Points on a hilly landscape, in no order, each with its height.
A ball rolls from a point to the lowest of its 2 nearest points, and stops where none of them is lower. Distance is the straight distance between rows; heights are no part of it.
J59: [70,101,92,101,79,97,90,124,115,131,120,83,127,113,87,108,122,121,121,83,92,98,130,61]  h=518
J599: [86,88,95,99,83,95,90,94,89,119,118,110,105,94,122,59,108,100,96,129,91,87,103,102]  h=335
J546: [106,105,103,106,110,83,102,118,120,129,98,76,110,113,64,106,103,96,105,76,83,91,113,91]  h=610
J52: [80,96,110,114,105,110,104,102,110,61,83,108,64,77,113,102,92,108,103,104,110,113,80,109]  h=341
J974: [106,89,112,112,104,106,89,103,91,79,91,96,64,89,114,106,105,117,98,96,107,113,77,115]  h=310
J780: [102,93,89,95,93,83,83,110,96,65,110,111,62,82,92,90,94,135,100,125,103,97,68,113]  h=114
J709: [123,100,102,136,139,131,58,133,101,113,125,86,113,84,83,107,114,92,110,86,83,127,119,95]  h=384
J65: [159,90,87,106,144,85,88,136,77,94,140,91,81,110,72,107,110,123,123,94,71,108,99,102]  h=38
J323: [120,97,73,113,105,92,72,121,92,136,135,75,100,107,65,120,108,111,104,87,85,97,126,99]  h=321
J291: [78,109,118,96,64,106,113,98,82,95,66,103,108,119,120,115,106,109,125,82,133,106,95,104]  h=461
J306: [126,114,94,100,117,100,59,115,75,103,127,97,118,92,66,80,107,101,131,127,85,76,118,111]  h=455
J325: [54,85,111,82,98,118,135,86,101,60,65,115,77,97,120,119,69,93,95,87,145,103,105,99]  h=285
J922: [117,119,88,103,95,97,70,107,95,158,117,80,122,111,79,115,96,72,99,99,91,92,129,112]  h=479
J497: [61,79,97,100,90,123,113,106,101,113,108,114,94,95,136,62,104,100,89,130,111,111,108,94]  h=309
J980: [142,125,92,91,134,94,94,122,81,99,111,93,82,107,39,117,103,104,115,91,71,94,97,116]  h=211
J969: [89,93,100,112,134,106,101,76,120,90,107,105,129,104,126,103,101,68,77,90,109,114,129,87]  h=267
J212: [76,100,105,98,95,93,125,81,107,69,68,114,99,91,106,105,84,84,92,93,121,93,84,106]  h=363
J895: [67,86,108,94,100,118,109,106,116,87,118,114,117,105,132,53,110,115,111,122,94,98,111,76]  h=269
J911: [66,85,120,99,99,115,126,115,98,96,61,97,91,106,115,83,92,96,104,102,110,100,81,108]  h=368
J28: [122,122,97,87,138,96,100,123,117,121,104,87,120,120,51,107,87,76,110,89,60,93,122,113]  h=333
J421: [139,122,82,92,125,129,87,58,116,59,111,118,102,85,78,125,102,85,84,102,83,98,91,103]  h=315
J368: [76,74,92,104,78,122,108,102,86,131,106,103,85,89,149,75,101,93,89,131,119,107,103,112]  h=281
J750: [81,115,101,89,80,98,118,72,120,70,59,120,89,70,105,119,67,89,90,95,127,102,99,93]  h=339
J184: [93,74,83,90,101,89,135,94,106,91,97,112,59,98,127,112,79,91,69,100,123,112,72,116]  h=233
J311: [89,99,97,91,125,92,131,66,131,74,95,116,123,88,102,98,70,79,69,103,107,97,105,84]  h=474
J681: [85,97,110,107,106,111,84,112,93,90,83,110,96,74,94,52,103,115,116,128,86,88,86,91]  h=380
J122: [76,95,98,77,78,95,118,78,129,76,99,109,107,95,123,89,79,100,91,122,120,104,93,74]  h=191
J337: [63,90,120,97,65,132,117,120,77,130,93,94,93,125,137,92,126,112,124,99,130,101,124,95]  h=486
J77: [80,84,68,109,123,92,96,148,129,126,138,73,116,104,64,105,87,125,106,91,63,116,139,74]  h=386
J525: [137,102,94,94,136,84,141,100,105,85,100,111,92,124,74,99,96,99,76,92,80,89,77,119]  h=334
J265: [84,85,94,100,87,104,108,85,101,130,106,102,123,101,144,90,93,68,85,119,118,109,115,100]  h=216
J876: [123,102,93,101,91,80,101,109,96,76,85,113,65,108,103,119,111,124,77,80,116,92,71,138]  h=182
J554: [122,94,108,126,123,113,64,110,81,95,119,96,94,88,94,99,118,105,108,100,91,113,104,102]  h=323
J425: [91,89,114,112,102,96,115,93,107,104,76,97,101,105,112,110,96,83,92,82,113,107,98,108]  h=366
J705: [82,103,131,111,89,103,112,122,107,96,75,94,108,117,90,117,119,110,127,73,109,104,104,71]  h=640
J447: [119,94,92,109,93,83,77,115,81,126,120,85,87,100,76,106,111,107,115,90,95,99,107,104]  h=271
J754: [114,110,95,112,120,111,58,104,88,88,107,98,96,71,92,91,108,105,116,118,86,92,97,107]  h=273
J27: [89,92,111,113,91,124,89,103,79,94,103,100,70,90,128,97,114,110,95,99,116,105,98,106]  h=257
J666: [114,112,89,96,72,102,98,53,93,99,105,115,107,93,131,132,105,88,76,93,120,105,100,102]  h=481
J528: [95,101,95,104,103,100,85,106,103,145,132,98,128,104,137,69,109,79,91,121,97,93,121,100]  h=302
J936: [143,125,86,74,145,113,99,78,109,66,103,108,92,102,66,110,89,89,89,116,62,86,82,120]  h=255
J146: [81,107,108,98,103,85,122,96,119,93,93,105,142,122,117,74,105,100,117,105,93,89,110,81]  h=672
J403: [84,112,130,112,92,102,103,102,104,93,77,96,131,115,99,95,117,106,125,86,102,105,108,81]  h=652
J992: [111,111,97,100,105,109,106,61,116,47,79,119,92,72,89,128,88,97,83,86,112,99,94,98]  h=367
J111: [110,100,95,98,105,78,82,120,78,140,117,92,105,107,77,71,88,89,108,115,91,75,114,117]  h=275
J458: [50,102,100,86,80,116,127,88,103,102,84,114,128,99,161,88,98,81,93,114,136,108,129,87]  h=125
J939: [109,122,91,85,96,94,70,81,88,106,106,100,123,90,94,74,95,100,94,129,80,75,97,114]  h=434
J639: [133,133,92,94,87,86,107,90,93,120,80,102,102,105,83,133,103,85,87,78,94,90,96,111]  h=585
J456: [105,89,94,106,139,100,113,81,123,89,125,97,116,99,120,97,91,76,76,103,93,110,116,105]  h=294
J987: [81,83,93,86,102,102,128,67,111,98,91,117,117,98,139,112,90,66,70,83,135,108,120,91]  h=268
J407: [87,86,101,99,92,105,130,83,95,105,82,108,89,98,122,109,89,78,81,90,134,107,94,110]  h=337
J659: [96,107,111,81,85,85,104,82,98,82,86,105,121,117,104,92,104,123,110,104,97,96,79,96]  h=228
J105: [73,95,104,76,61,95,127,93,131,60,77,117,72,88,102,105,62,102,98,122,133,97,78,84]  h=311
J825: [134,125,92,92,121,111,105,58,118,55,81,121,104,83,81,124,86,80,78,91,95,97,94,102]  h=345
J142: [128,103,92,96,141,105,108,78,119,101,136,105,119,114,102,101,94,75,73,99,78,106,108,106]  h=320
J584: [137,110,82,93,144,109,75,107,94,63,113,101,102,77,82,111,101,106,115,114,77,102,76,101]  h=147
J285: [112,96,108,128,129,102,125,107,109,121,74,93,77,91,82,119,87,81,78,64,101,112,96,117]  h=436
J479: [110,109,111,131,109,119,78,102,93,95,84,89,95,87,96,124,123,91,108,71,101,113,94,100]  h=603
J797: [95,103,98,109,95,99,82,72,100,98,103,105,94,77,112,101,90,93,82,114,95,101,91,106]  h=500
J739: [123,89,107,131,120,89,95,130,91,96,88,101,67,92,83,110,106,110,97,73,86,112,86,119]  h=148
J309: [75,116,105,76,76,102,129,79,138,55,75,112,73,77,95,116,53,94,97,108,130,104,94,78]  h=324
J516: [105,96,103,90,135,85,129,74,125,68,97,114,130,106,95,90,87,79,84,89,92,88,96,94]  h=464
J592: [93,98,102,87,53,79,132,103,97,126,72,100,130,127,104,121,105,98,109,84,123,93,84,92]  h=602
J803: [54,96,106,76,80,131,139,85,103,73,62,113,77,93,124,114,64,103,106,114,154,103,111,96]  h=260
J570: [83,98,114,89,69,97,98,97,83,88,88,110,105,119,118,89,115,126,112,105,118,96,82,98]  h=307
J476: [68,98,117,100,96,119,93,110,88,88,68,105,89,82,103,68,102,117,110,115,97,103,93,103]  h=401
J280: [71,104,104,76,46,121,110,78,114,80,107,115,99,83,129,84,90,120,100,132,121,109,102,67]  h=152
J816: [125,111,75,91,96,85,86,116,93,157,115,79,99,104,65,117,89,77,96,88,81,87,120,113]  h=499
J213: [160,100,81,98,138,94,100,127,92,101,121,94,80,108,53,127,110,117,107,82,65,108,98,100]  h=144
J141: [130,118,85,103,98,100,52,85,81,77,112,101,97,66,97,101,99,98,98,126,90,98,89,110]  h=207
J257: [98,88,108,106,128,85,148,113,114,111,87,101,103,125,84,100,92,85,82,66,92,98,104,99]  h=382
J637: [127,103,93,102,127,88,70,126,85,115,139,86,109,106,74,78,106,112,124,118,76,87,123,99]  h=467
J972: [93,91,113,115,98,93,89,123,82,115,86,89,75,105,96,106,111,109,103,89,109,98,89,107]  h=575
J32: [111,82,102,114,129,82,113,125,101,124,106,96,91,111,108,82,85,94,85,97,81,111,95,113]  h=161
J446: [120,118,102,102,90,95,65,83,85,98,98,94,102,93,104,115,115,99,100,99,95,92,95,111]  h=676
J786: [126,99,101,114,115,90,85,118,88,113,103,88,79,87,76,115,111,104,97,86,85,101,92,111]  h=205
J225: [61,84,95,91,96,110,118,88,114,113,104,101,121,100,158,88,105,74,85,117,121,111,119,84]  h=175
J796: [112,94,109,124,131,98,78,138,102,99,129,83,119,100,72,74,116,123,141,107,85,96,107,80]  h=637
J351: [78,108,122,121,81,126,90,111,108,131,105,90,121,103,114,104,129,97,112,84,111,115,138,76]  h=484
J240: [90,109,84,75,106,86,114,55,145,77,105,109,121,81,106,101,68,85,81,114,102,98,109,74]  h=483
J629: [106,88,82,108,104,91,81,144,98,120,148,83,122,108,65,88,122,132,136,99,85,90,139,75]  h=425
J923: [60,94,118,93,88,146,106,116,85,83,63,108,69,91,113,69,104,128,113,116,107,101,91,109]  h=410
J422: [121,123,93,91,73,101,84,52,83,100,113,101,131,109,123,114,107,91,83,100,104,106,108,101]  h=452
J562: [76,72,83,84,88,95,148,92,105,81,89,119,82,111,126,109,69,93,82,99,133,111,77,105]  h=266
J416: [111,103,102,113,110,98,63,122,68,111,112,109,115,77,68,56,110,104,130,122,90,71,117,111]  h=428
J444: [106,61,96,107,103,90,142,106,100,92,93,118,60,124,129,115,87,105,77,82,129,117,78,116]  h=186
J169: [69,88,84,87,58,120,114,82,100,93,96,107,56,81,136,108,85,105,91,132,135,107,97,92]  h=55
J408: [74,83,105,90,97,98,139,82,98,101,63,109,114,104,133,109,87,64,91,90,140,100,108,100]  h=303
J607: [97,100,102,97,79,84,98,115,102,125,118,80,118,133,92,112,123,118,115,85,98,102,113,76]  h=540
J654: [70,99,119,97,64,115,116,108,82,113,85,103,107,132,126,109,121,118,119,82,133,106,106,90]  h=498
J261: [85,96,90,107,95,98,81,100,84,101,98,102,70,79,105,74,88,109,90,132,103,93,87,122]  h=535
J200: [93,96,106,117,123,112,73,101,111,106,127,97,116,98,118,73,110,94,104,116,85,106,117,97]  h=373
J770: [118,103,78,95,128,100,104,80,107,101,111,107,90,94,91,115,77,77,64,106,83,95,87,122]  h=423
J808: [106,90,98,96,96,89,114,79,104,80,115,108,90,111,120,112,93,99,78,86,107,101,79,103]  h=501
J835: [102,114,88,84,80,95,84,84,100,80,103,109,86,68,95,89,81,109,91,134,96,89,78,101]  h=179
J83: [97,78,93,124,102,93,91,122,79,102,100,98,67,79,106,61,91,119,101,114,97,104,92,118]  h=547
J769: [66,103,98,91,64,98,106,92,94,100,75,114,89,85,124,81,88,102,96,125,114,98,83,99]  h=318
J472: [112,92,69,96,133,81,89,150,105,127,124,76,102,103,33,115,80,113,118,97,50,104,136,103]  h=364
J598: [129,118,92,91,94,82,88,100,94,103,119,89,113,115,74,129,118,104,108,77,86,92,109,89]  h=583
J121: [96,92,81,104,103,86,89,134,113,126,140,76,117,108,65,107,106,128,110,97,81,104,128,74]  h=402
J61: [109,95,83,100,109,83,98,99,96,107,94,104,83,86,95,87,76,101,86,112,86,93,72,125]  h=389
J73: [87,81,94,109,87,114,105,95,78,105,106,101,67,87,142,110,106,91,86,95,123,111,92,123]  h=195
J292: [97,85,105,120,116,91,86,129,83,111,91,91,74,87,91,85,99,114,113,98,91,100,87,107]  h=560
J903: [125,86,92,98,123,77,153,106,110,113,95,106,101,135,83,99,86,94,79,85,85,97,85,105]  h=362
J882: [124,98,90,91,121,95,105,72,112,117,141,98,134,126,110,109,107,73,79,94,84,100,120,98]  h=352
J933: [122,107,88,110,122,106,84,79,105,119,112,101,103,94,92,104,88,67,74,108,92,99,99,123]  h=440
J862: [118,128,105,99,91,100,84,64,102,103,115,99,145,111,120,108,110,77,93,104,90,108,119,93]  h=420
J326: [63,100,125,82,68,138,104,97,92,65,78,117,89,115,120,94,107,134,121,112,125,101,92,94]  h=550
J356: [112,85,89,93,92,75,106,107,85,130,92,95,87,105,105,90,88,94,87,110,99,85,78,133]  h=357
J498: [98,84,96,87,77,89,124,87,90,93,89,114,95,136,116,124,113,100,89,85,133,97,83,104]  h=554
J719: [68,113,97,82,41,138,97,74,104,96,94,124,95,73,128,75,100,117,105,135,101,111,119,76]  h=199
J118: [83,102,119,96,72,99,109,119,97,104,71,89,100,119,83,138,121,115,122,64,120,106,100,87]  h=627
J579: [95,91,117,109,110,87,137,106,123,109,81,95,112,117,98,116,99,79,93,61,107,102,110,93]  h=390
J581: [97,116,117,99,76,97,116,81,95,92,61,107,116,108,109,110,100,106,112,83,119,102,92,95]  h=422
J733: [113,87,111,120,126,111,123,97,116,92,126,100,106,124,103,128,125,89,87,52,100,121,116,78]  h=417
J676: [108,91,107,112,125,85,111,139,116,117,102,81,109,110,69,91,96,101,112,82,71,98,105,98]  h=617
J71: [118,94,100,91,104,95,102,61,101,80,133,100,108,113,119,117,108,98,80,91,102,104,93,97]  h=478
J329: [87,102,119,113,102,99,85,121,93,95,85,104,114,86,76,52,109,115,125,113,91,83,103,96]  h=356
J126: [94,91,111,136,130,115,120,119,131,114,89,88,102,106,86,117,102,84,94,63,97,126,121,88]  h=414
J757: [82,85,89,95,72,120,106,89,94,89,97,103,50,83,144,123,100,105,78,107,134,110,90,114]  h=130
J349: [110,81,106,108,120,82,134,118,104,99,76,103,76,112,87,100,85,95,85,80,94,101,77,124]  h=57
J751: [120,110,90,92,104,77,72,103,71,127,102,93,101,90,81,90,90,83,100,116,87,82,102,132]  h=210
J284: [101,90,105,105,96,90,86,116,87,63,99,110,86,90,99,82,103,135,117,113,100,93,68,103]  h=185
J449: [64,89,124,110,96,123,113,127,86,94,66,101,62,99,114,85,101,119,110,102,113,107,85,119]  h=391
J857: [121,84,107,128,128,100,129,102,108,99,109,96,103,119,99,118,105,89,73,65,101,118,106,90]  h=399
J176: [84,94,100,99,116,87,104,98,120,81,104,94,118,101,105,63,91,108,98,119,83,90,83,92]  h=433
J112: [86,92,90,88,71,91,89,99,107,67,111,107,63,71,105,72,90,132,105,133,105,93,74,87]  h=32
J610: [130,117,87,99,115,118,62,71,99,76,115,103,100,84,90,113,101,90,87,110,85,105,92,109]  h=272
J439: [104,130,115,121,89,118,65,100,104,123,87,87,138,89,90,105,121,92,120,94,96,103,127,91]  h=443
J718: [100,112,96,90,99,99,82,76,121,64,96,107,97,79,90,99,87,103,92,122,89,94,84,85]  h=128
J152: [139,81,93,118,131,89,83,141,84,93,138,83,84,101,67,105,118,133,134,90,78,107,104,77]  h=145
J490: [135,89,99,105,114,97,115,74,99,102,137,106,103,120,116,122,113,83,73,73,103,110,106,102]  h=450
J376: [115,110,97,97,94,83,113,108,105,127,90,89,104,110,66,124,111,91,91,77,93,89,92,102]  h=600
J107: [129,127,92,79,80,82,85,90,91,129,125,84,132,121,82,126,114,98,111,87,84,90,120,91]  h=604
J182: [138,117,95,81,143,90,112,93,98,87,96,106,91,115,69,108,89,93,88,102,66,83,82,118]  h=298
J64: [121,106,108,106,104,90,112,109,101,76,74,117,70,110,92,131,115,109,89,70,114,99,70,120]  h=77
J910: [116,74,94,115,117,88,87,137,99,98,145,80,99,117,82,110,123,134,125,76,86,116,106,70]  h=217
J984: [115,102,86,105,129,91,95,86,106,89,103,95,93,88,88,85,70,86,83,113,75,94,88,119]  h=406
J748: [121,105,110,137,132,123,81,110,100,100,89,87,93,82,79,121,109,76,99,75,89,117,107,112]  h=612
J634: [106,95,112,119,117,103,102,114,119,106,99,86,115,109,88,114,117,90,101,68,88,116,118,86]  h=400
J117: [115,97,94,118,94,79,82,114,84,90,95,109,53,91,99,105,106,123,87,94,106,103,76,126]  h=261
J837: [127,87,98,110,124,105,93,92,102,96,130,95,93,115,112,104,114,84,87,84,88,122,99,100]  h=424
J558: [125,127,104,108,125,94,107,110,103,117,81,83,110,108,53,109,92,81,104,85,63,82,103,106]  h=308
J178: [112,111,103,92,105,97,89,84,114,116,128,96,147,130,118,100,110,69,93,107,90,98,124,89]  h=388
J935: [121,115,85,88,93,66,95,117,81,134,105,78,95,112,57,119,104,89,106,88,89,73,103,118]  h=521
J352: [121,120,91,104,80,65,91,113,82,132,78,82,93,102,72,109,103,102,106,87,102,80,91,116]  h=544
J694: [108,116,95,74,111,79,106,72,102,106,103,96,138,115,101,92,89,86,95,115,81,80,100,97]  h=441
J222: [126,98,89,107,123,94,78,135,87,116,144,89,119,101,49,89,123,117,138,110,84,82,130,80]  h=444
J358: [55,95,130,99,76,150,115,121,72,97,68,106,76,112,120,82,115,133,125,108,117,99,111,115]  h=435
J341: [63,91,93,68,57,128,111,83,118,85,112,112,70,83,132,89,83,107,102,136,131,113,103,76]  h=110
J564: [97,97,90,106,87,96,71,92,82,102,89,101,91,76,105,88,104,100,103,113,105,92,82,115]  h=519
J216: [57,82,127,94,74,147,120,131,74,110,88,98,70,129,129,95,113,121,119,95,129,110,112,101]  h=460
J760: [82,79,85,97,94,99,104,102,99,141,120,100,113,109,154,70,108,84,92,121,109,111,114,105]  h=259
J154: [89,114,107,85,83,93,109,69,113,61,90,113,126,99,112,84,87,125,114,117,108,95,85,79]  h=143
J467: [105,89,103,88,66,80,130,101,95,117,89,103,105,133,110,129,113,94,98,77,135,106,92,86]  h=580
J802: [68,89,98,87,91,100,116,85,120,90,116,111,113,110,130,72,97,106,92,124,102,101,100,85]  h=232
J593: [115,124,99,103,71,81,91,99,82,142,80,96,106,98,91,120,102,88,101,83,104,86,103,108]  h=565
J20: [103,114,101,104,98,93,70,98,70,108,95,104,113,80,84,64,106,108,118,129,84,75,102,106]  h=397
J335: [109,96,91,106,114,106,64,105,105,125,145,91,126,110,110,74,105,85,96,120,88,104,118,105]  h=343
J842: [99,102,107,108,110,111,99,89,121,46,79,109,76,62,93,119,88,99,91,95,112,107,75,100]  h=360
J978: [61,100,113,80,79,104,119,106,98,99,57,113,96,97,115,71,83,102,111,115,114,91,88,112]  h=346
J93: [75,89,106,98,106,105,120,72,115,85,106,104,121,107,136,97,99,75,92,88,126,113,122,88]  h=227
J437: [105,99,110,136,125,125,68,112,107,117,108,88,121,95,97,106,114,83,109,85,90,119,126,95]  h=403
J469: [142,117,104,121,137,112,73,92,98,93,95,99,108,78,76,118,106,86,96,85,87,104,96,118]  h=620
J355: [135,137,96,92,83,87,72,72,76,88,93,107,114,98,97,116,115,113,107,94,90,82,92,108]  h=659
J494: [103,90,112,116,126,103,89,100,103,105,125,86,115,106,117,98,110,96,98,92,83,113,112,95]  h=396
J7: [53,98,103,78,73,131,133,97,98,105,65,117,120,110,141,80,92,92,105,113,135,107,117,99]  h=181
J231: [111,82,106,122,123,84,121,112,99,94,105,97,88,105,98,95,82,109,85,91,86,113,80,117]  h=115
J539: [78,112,100,85,56,108,87,81,91,84,89,113,92,80,117,82,101,118,104,118,116,91,86,97]  h=280
J553: [73,76,101,97,96,118,102,106,113,112,129,120,96,93,135,44,102,105,101,130,92,100,116,87]  h=296
J519: [86,99,84,91,67,116,81,83,90,116,125,115,97,79,128,74,107,102,93,135,105,98,102,91]  h=290
J966: [54,87,97,81,80,113,125,91,122,80,86,114,92,92,116,80,75,101,98,128,116,99,88,83]  h=160
J67: [124,97,88,116,118,87,96,115,100,134,135,82,100,116,83,118,101,94,94,80,76,109,113,93]  h=355
J66: [98,100,107,92,111,81,101,97,105,104,105,91,120,113,109,82,98,95,98,111,87,85,93,99]  h=412
J635: [122,102,105,114,120,82,106,117,96,78,72,100,68,95,84,108,102,110,98,74,97,93,72,121]  h=75
J589: [97,77,100,117,113,98,106,118,97,126,114,92,89,101,129,73,89,90,90,106,98,119,102,114]  h=203
J209: [143,89,94,127,138,115,70,119,91,103,135,84,93,90,93,106,108,96,107,89,86,127,104,102]  h=358
J795: [79,96,107,122,80,114,88,127,107,124,115,82,112,100,95,107,132,119,127,85,100,110,132,74]  h=502
J809: [115,117,114,118,115,113,64,103,106,125,102,87,129,95,79,106,110,81,98,97,86,106,120,102]  h=421
J62: [74,103,100,93,56,138,83,79,91,114,110,122,99,71,134,69,115,111,101,131,104,107,119,90]  h=244
J870: [69,76,89,101,82,122,117,100,84,122,89,93,71,94,149,100,101,84,91,112,130,115,102,109]  h=245
J124: [107,107,103,95,83,88,104,96,104,123,106,87,126,126,110,114,123,94,102,88,108,94,106,91]  h=566
J960: [102,104,84,86,71,106,105,58,108,77,104,114,86,82,127,130,94,101,76,107,132,109,91,99]  h=503
J658: [113,102,98,92,99,86,84,106,99,109,137,83,120,120,80,116,131,111,124,86,86,98,111,77]  h=563
J338: [85,122,107,116,81,110,72,105,104,143,94,82,124,97,94,117,121,93,115,75,101,109,129,78]  h=465
J979: [71,103,125,102,101,101,112,91,116,95,88,104,136,109,114,94,105,94,106,96,108,100,105,88]  h=663
J72: [70,107,111,84,58,119,110,77,101,63,80,116,85,102,120,106,85,128,109,113,126,112,85,91]  h=534
J927: [69,94,128,96,70,120,118,103,90,71,83,110,84,131,112,112,112,134,128,91,130,104,84,103]  h=570
J173: [97,101,102,93,74,97,111,75,93,69,96,115,98,115,127,118,103,106,97,83,124,101,83,105]  h=526
J684: [55,88,111,89,78,121,132,92,101,94,66,109,97,102,129,100,78,94,99,115,136,104,100,103]  h=226
J787: [70,92,96,84,73,104,104,105,115,86,103,117,78,81,102,62,85,132,109,141,99,99,81,85]  h=86
J253: [96,119,100,82,85,92,96,63,126,64,90,111,121,80,104,98,79,105,97,115,97,95,89,71]  h=74
J587: [93,115,108,97,91,93,109,82,101,86,64,107,112,89,99,97,94,95,94,99,103,92,82,109]  h=387
J682: [147,108,83,87,162,116,94,86,103,60,117,105,102,92,75,111,91,99,106,111,62,99,80,107]  h=209
J636: [112,113,87,82,138,95,92,137,115,120,118,77,108,111,32,110,82,92,125,99,56,94,128,98]  h=351
J773: [54,85,116,89,86,121,114,107,114,76,83,108,77,89,114,59,92,117,101,130,100,100,81,90]  h=127
J504: [98,99,106,84,120,87,120,82,132,67,105,108,125,105,107,78,86,99,95,112,83,100,87,82]  h=448
J243: [134,117,84,97,111,94,55,97,74,97,117,99,96,88,79,96,92,90,96,120,88,86,95,125]  h=105
J361: [96,95,126,135,133,115,112,108,107,110,84,89,95,88,94,115,99,69,84,63,103,121,113,109]  h=426
J343: [93,93,120,108,90,107,85,116,77,66,85,107,102,95,88,80,123,132,133,107,100,92,83,96]  h=256
J843: [146,139,97,95,102,89,81,95,76,91,98,98,93,102,77,131,121,109,113,91,92,81,90,117]  h=636
J207: [75,85,97,71,77,87,138,86,127,80,82,117,77,104,113,113,67,96,87,120,137,99,73,100]  h=293
J397: [95,98,87,92,106,92,101,66,115,98,98,106,115,84,109,92,79,74,76,118,92,101,95,105]  h=485
J276: [104,98,111,106,108,91,89,124,78,93,90,102,101,96,80,72,118,131,134,107,96,77,83,97]  h=314
J82: [101,83,88,98,103,70,98,126,87,142,100,86,96,104,94,79,88,103,105,111,91,89,90,115]  h=322
J54: [118,116,93,111,108,101,71,99,94,140,110,91,110,98,86,102,90,60,83,104,88,101,117,122]  h=459
J350: [69,107,109,105,78,133,85,91,85,92,85,98,83,80,132,103,113,94,100,110,125,112,110,103]  h=306
J569: [96,94,107,101,91,90,89,104,94,122,104,94,111,104,107,77,113,106,116,109,95,84,100,101]  h=377
J236: [97,106,119,124,96,108,81,118,92,105,71,93,83,81,92,100,116,104,105,77,108,101,91,113]  h=589
J805: [92,107,111,102,78,90,109,109,108,123,74,92,110,110,80,129,114,102,104,65,105,96,105,93]  h=613
J144: [114,121,93,75,92,82,101,60,104,99,97,101,126,97,106,106,83,74,80,112,91,91,92,109]  h=468
J675: [105,92,104,110,115,78,93,144,102,110,116,80,111,113,71,89,106,121,130,92,74,98,108,76]  h=626
J134: [87,121,99,82,60,89,83,78,99,86,87,115,106,79,98,78,86,123,102,133,95,91,88,94]  h=231
J807: [122,85,101,121,117,94,113,117,114,124,119,90,99,115,94,118,109,85,87,72,95,118,119,95]  h=381
J375: [141,125,94,94,100,87,90,116,84,95,93,86,82,103,58,142,127,111,101,72,90,83,96,121]  h=615
J946: [113,122,89,76,110,89,77,83,74,108,117,100,118,100,77,84,82,94,111,133,68,71,111,116]  h=463
J423: [134,119,91,99,104,94,92,120,93,117,109,87,92,110,51,137,123,101,105,69,76,89,107,102]  h=601
J103: [88,101,108,91,78,84,124,106,110,130,79,97,132,123,111,106,109,85,106,92,116,97,103,87]  h=586
J534: [108,69,102,113,98,77,138,125,97,110,90,106,62,119,106,115,90,106,85,74,112,111,72,120]  h=126
J849: [138,130,104,93,128,93,87,108,90,90,85,91,107,105,54,122,106,95,113,87,65,82,97,110]  h=270
J819: [92,87,62,107,124,98,78,145,105,128,139,76,107,94,42,104,83,125,116,98,69,107,148,89]  h=376
J229: [76,101,98,82,73,109,117,72,113,64,101,112,72,93,119,122,90,113,91,114,132,110,86,87]  h=520

For each start below, name the point where the ball stops.
J326: J93
J935: J243
J796: J65
J592: J458
J637: J65
J654: J349
J927: J349
J59: J243

Call two points neighbours if one is among the 2 nearest of the other. Go from one point of each pair to the other, from neighbour to neighbour, staying as low as possible. Name the highest point that can't be avoided.
J458 / J65: J637
J635 / J20: J946
J93 / J458: J285
J243 / J584: J754
J253 / J169: J923
J635 / J243: J992
J93 / J584: J579
J169 / J112: J497
J458 / J349: J760
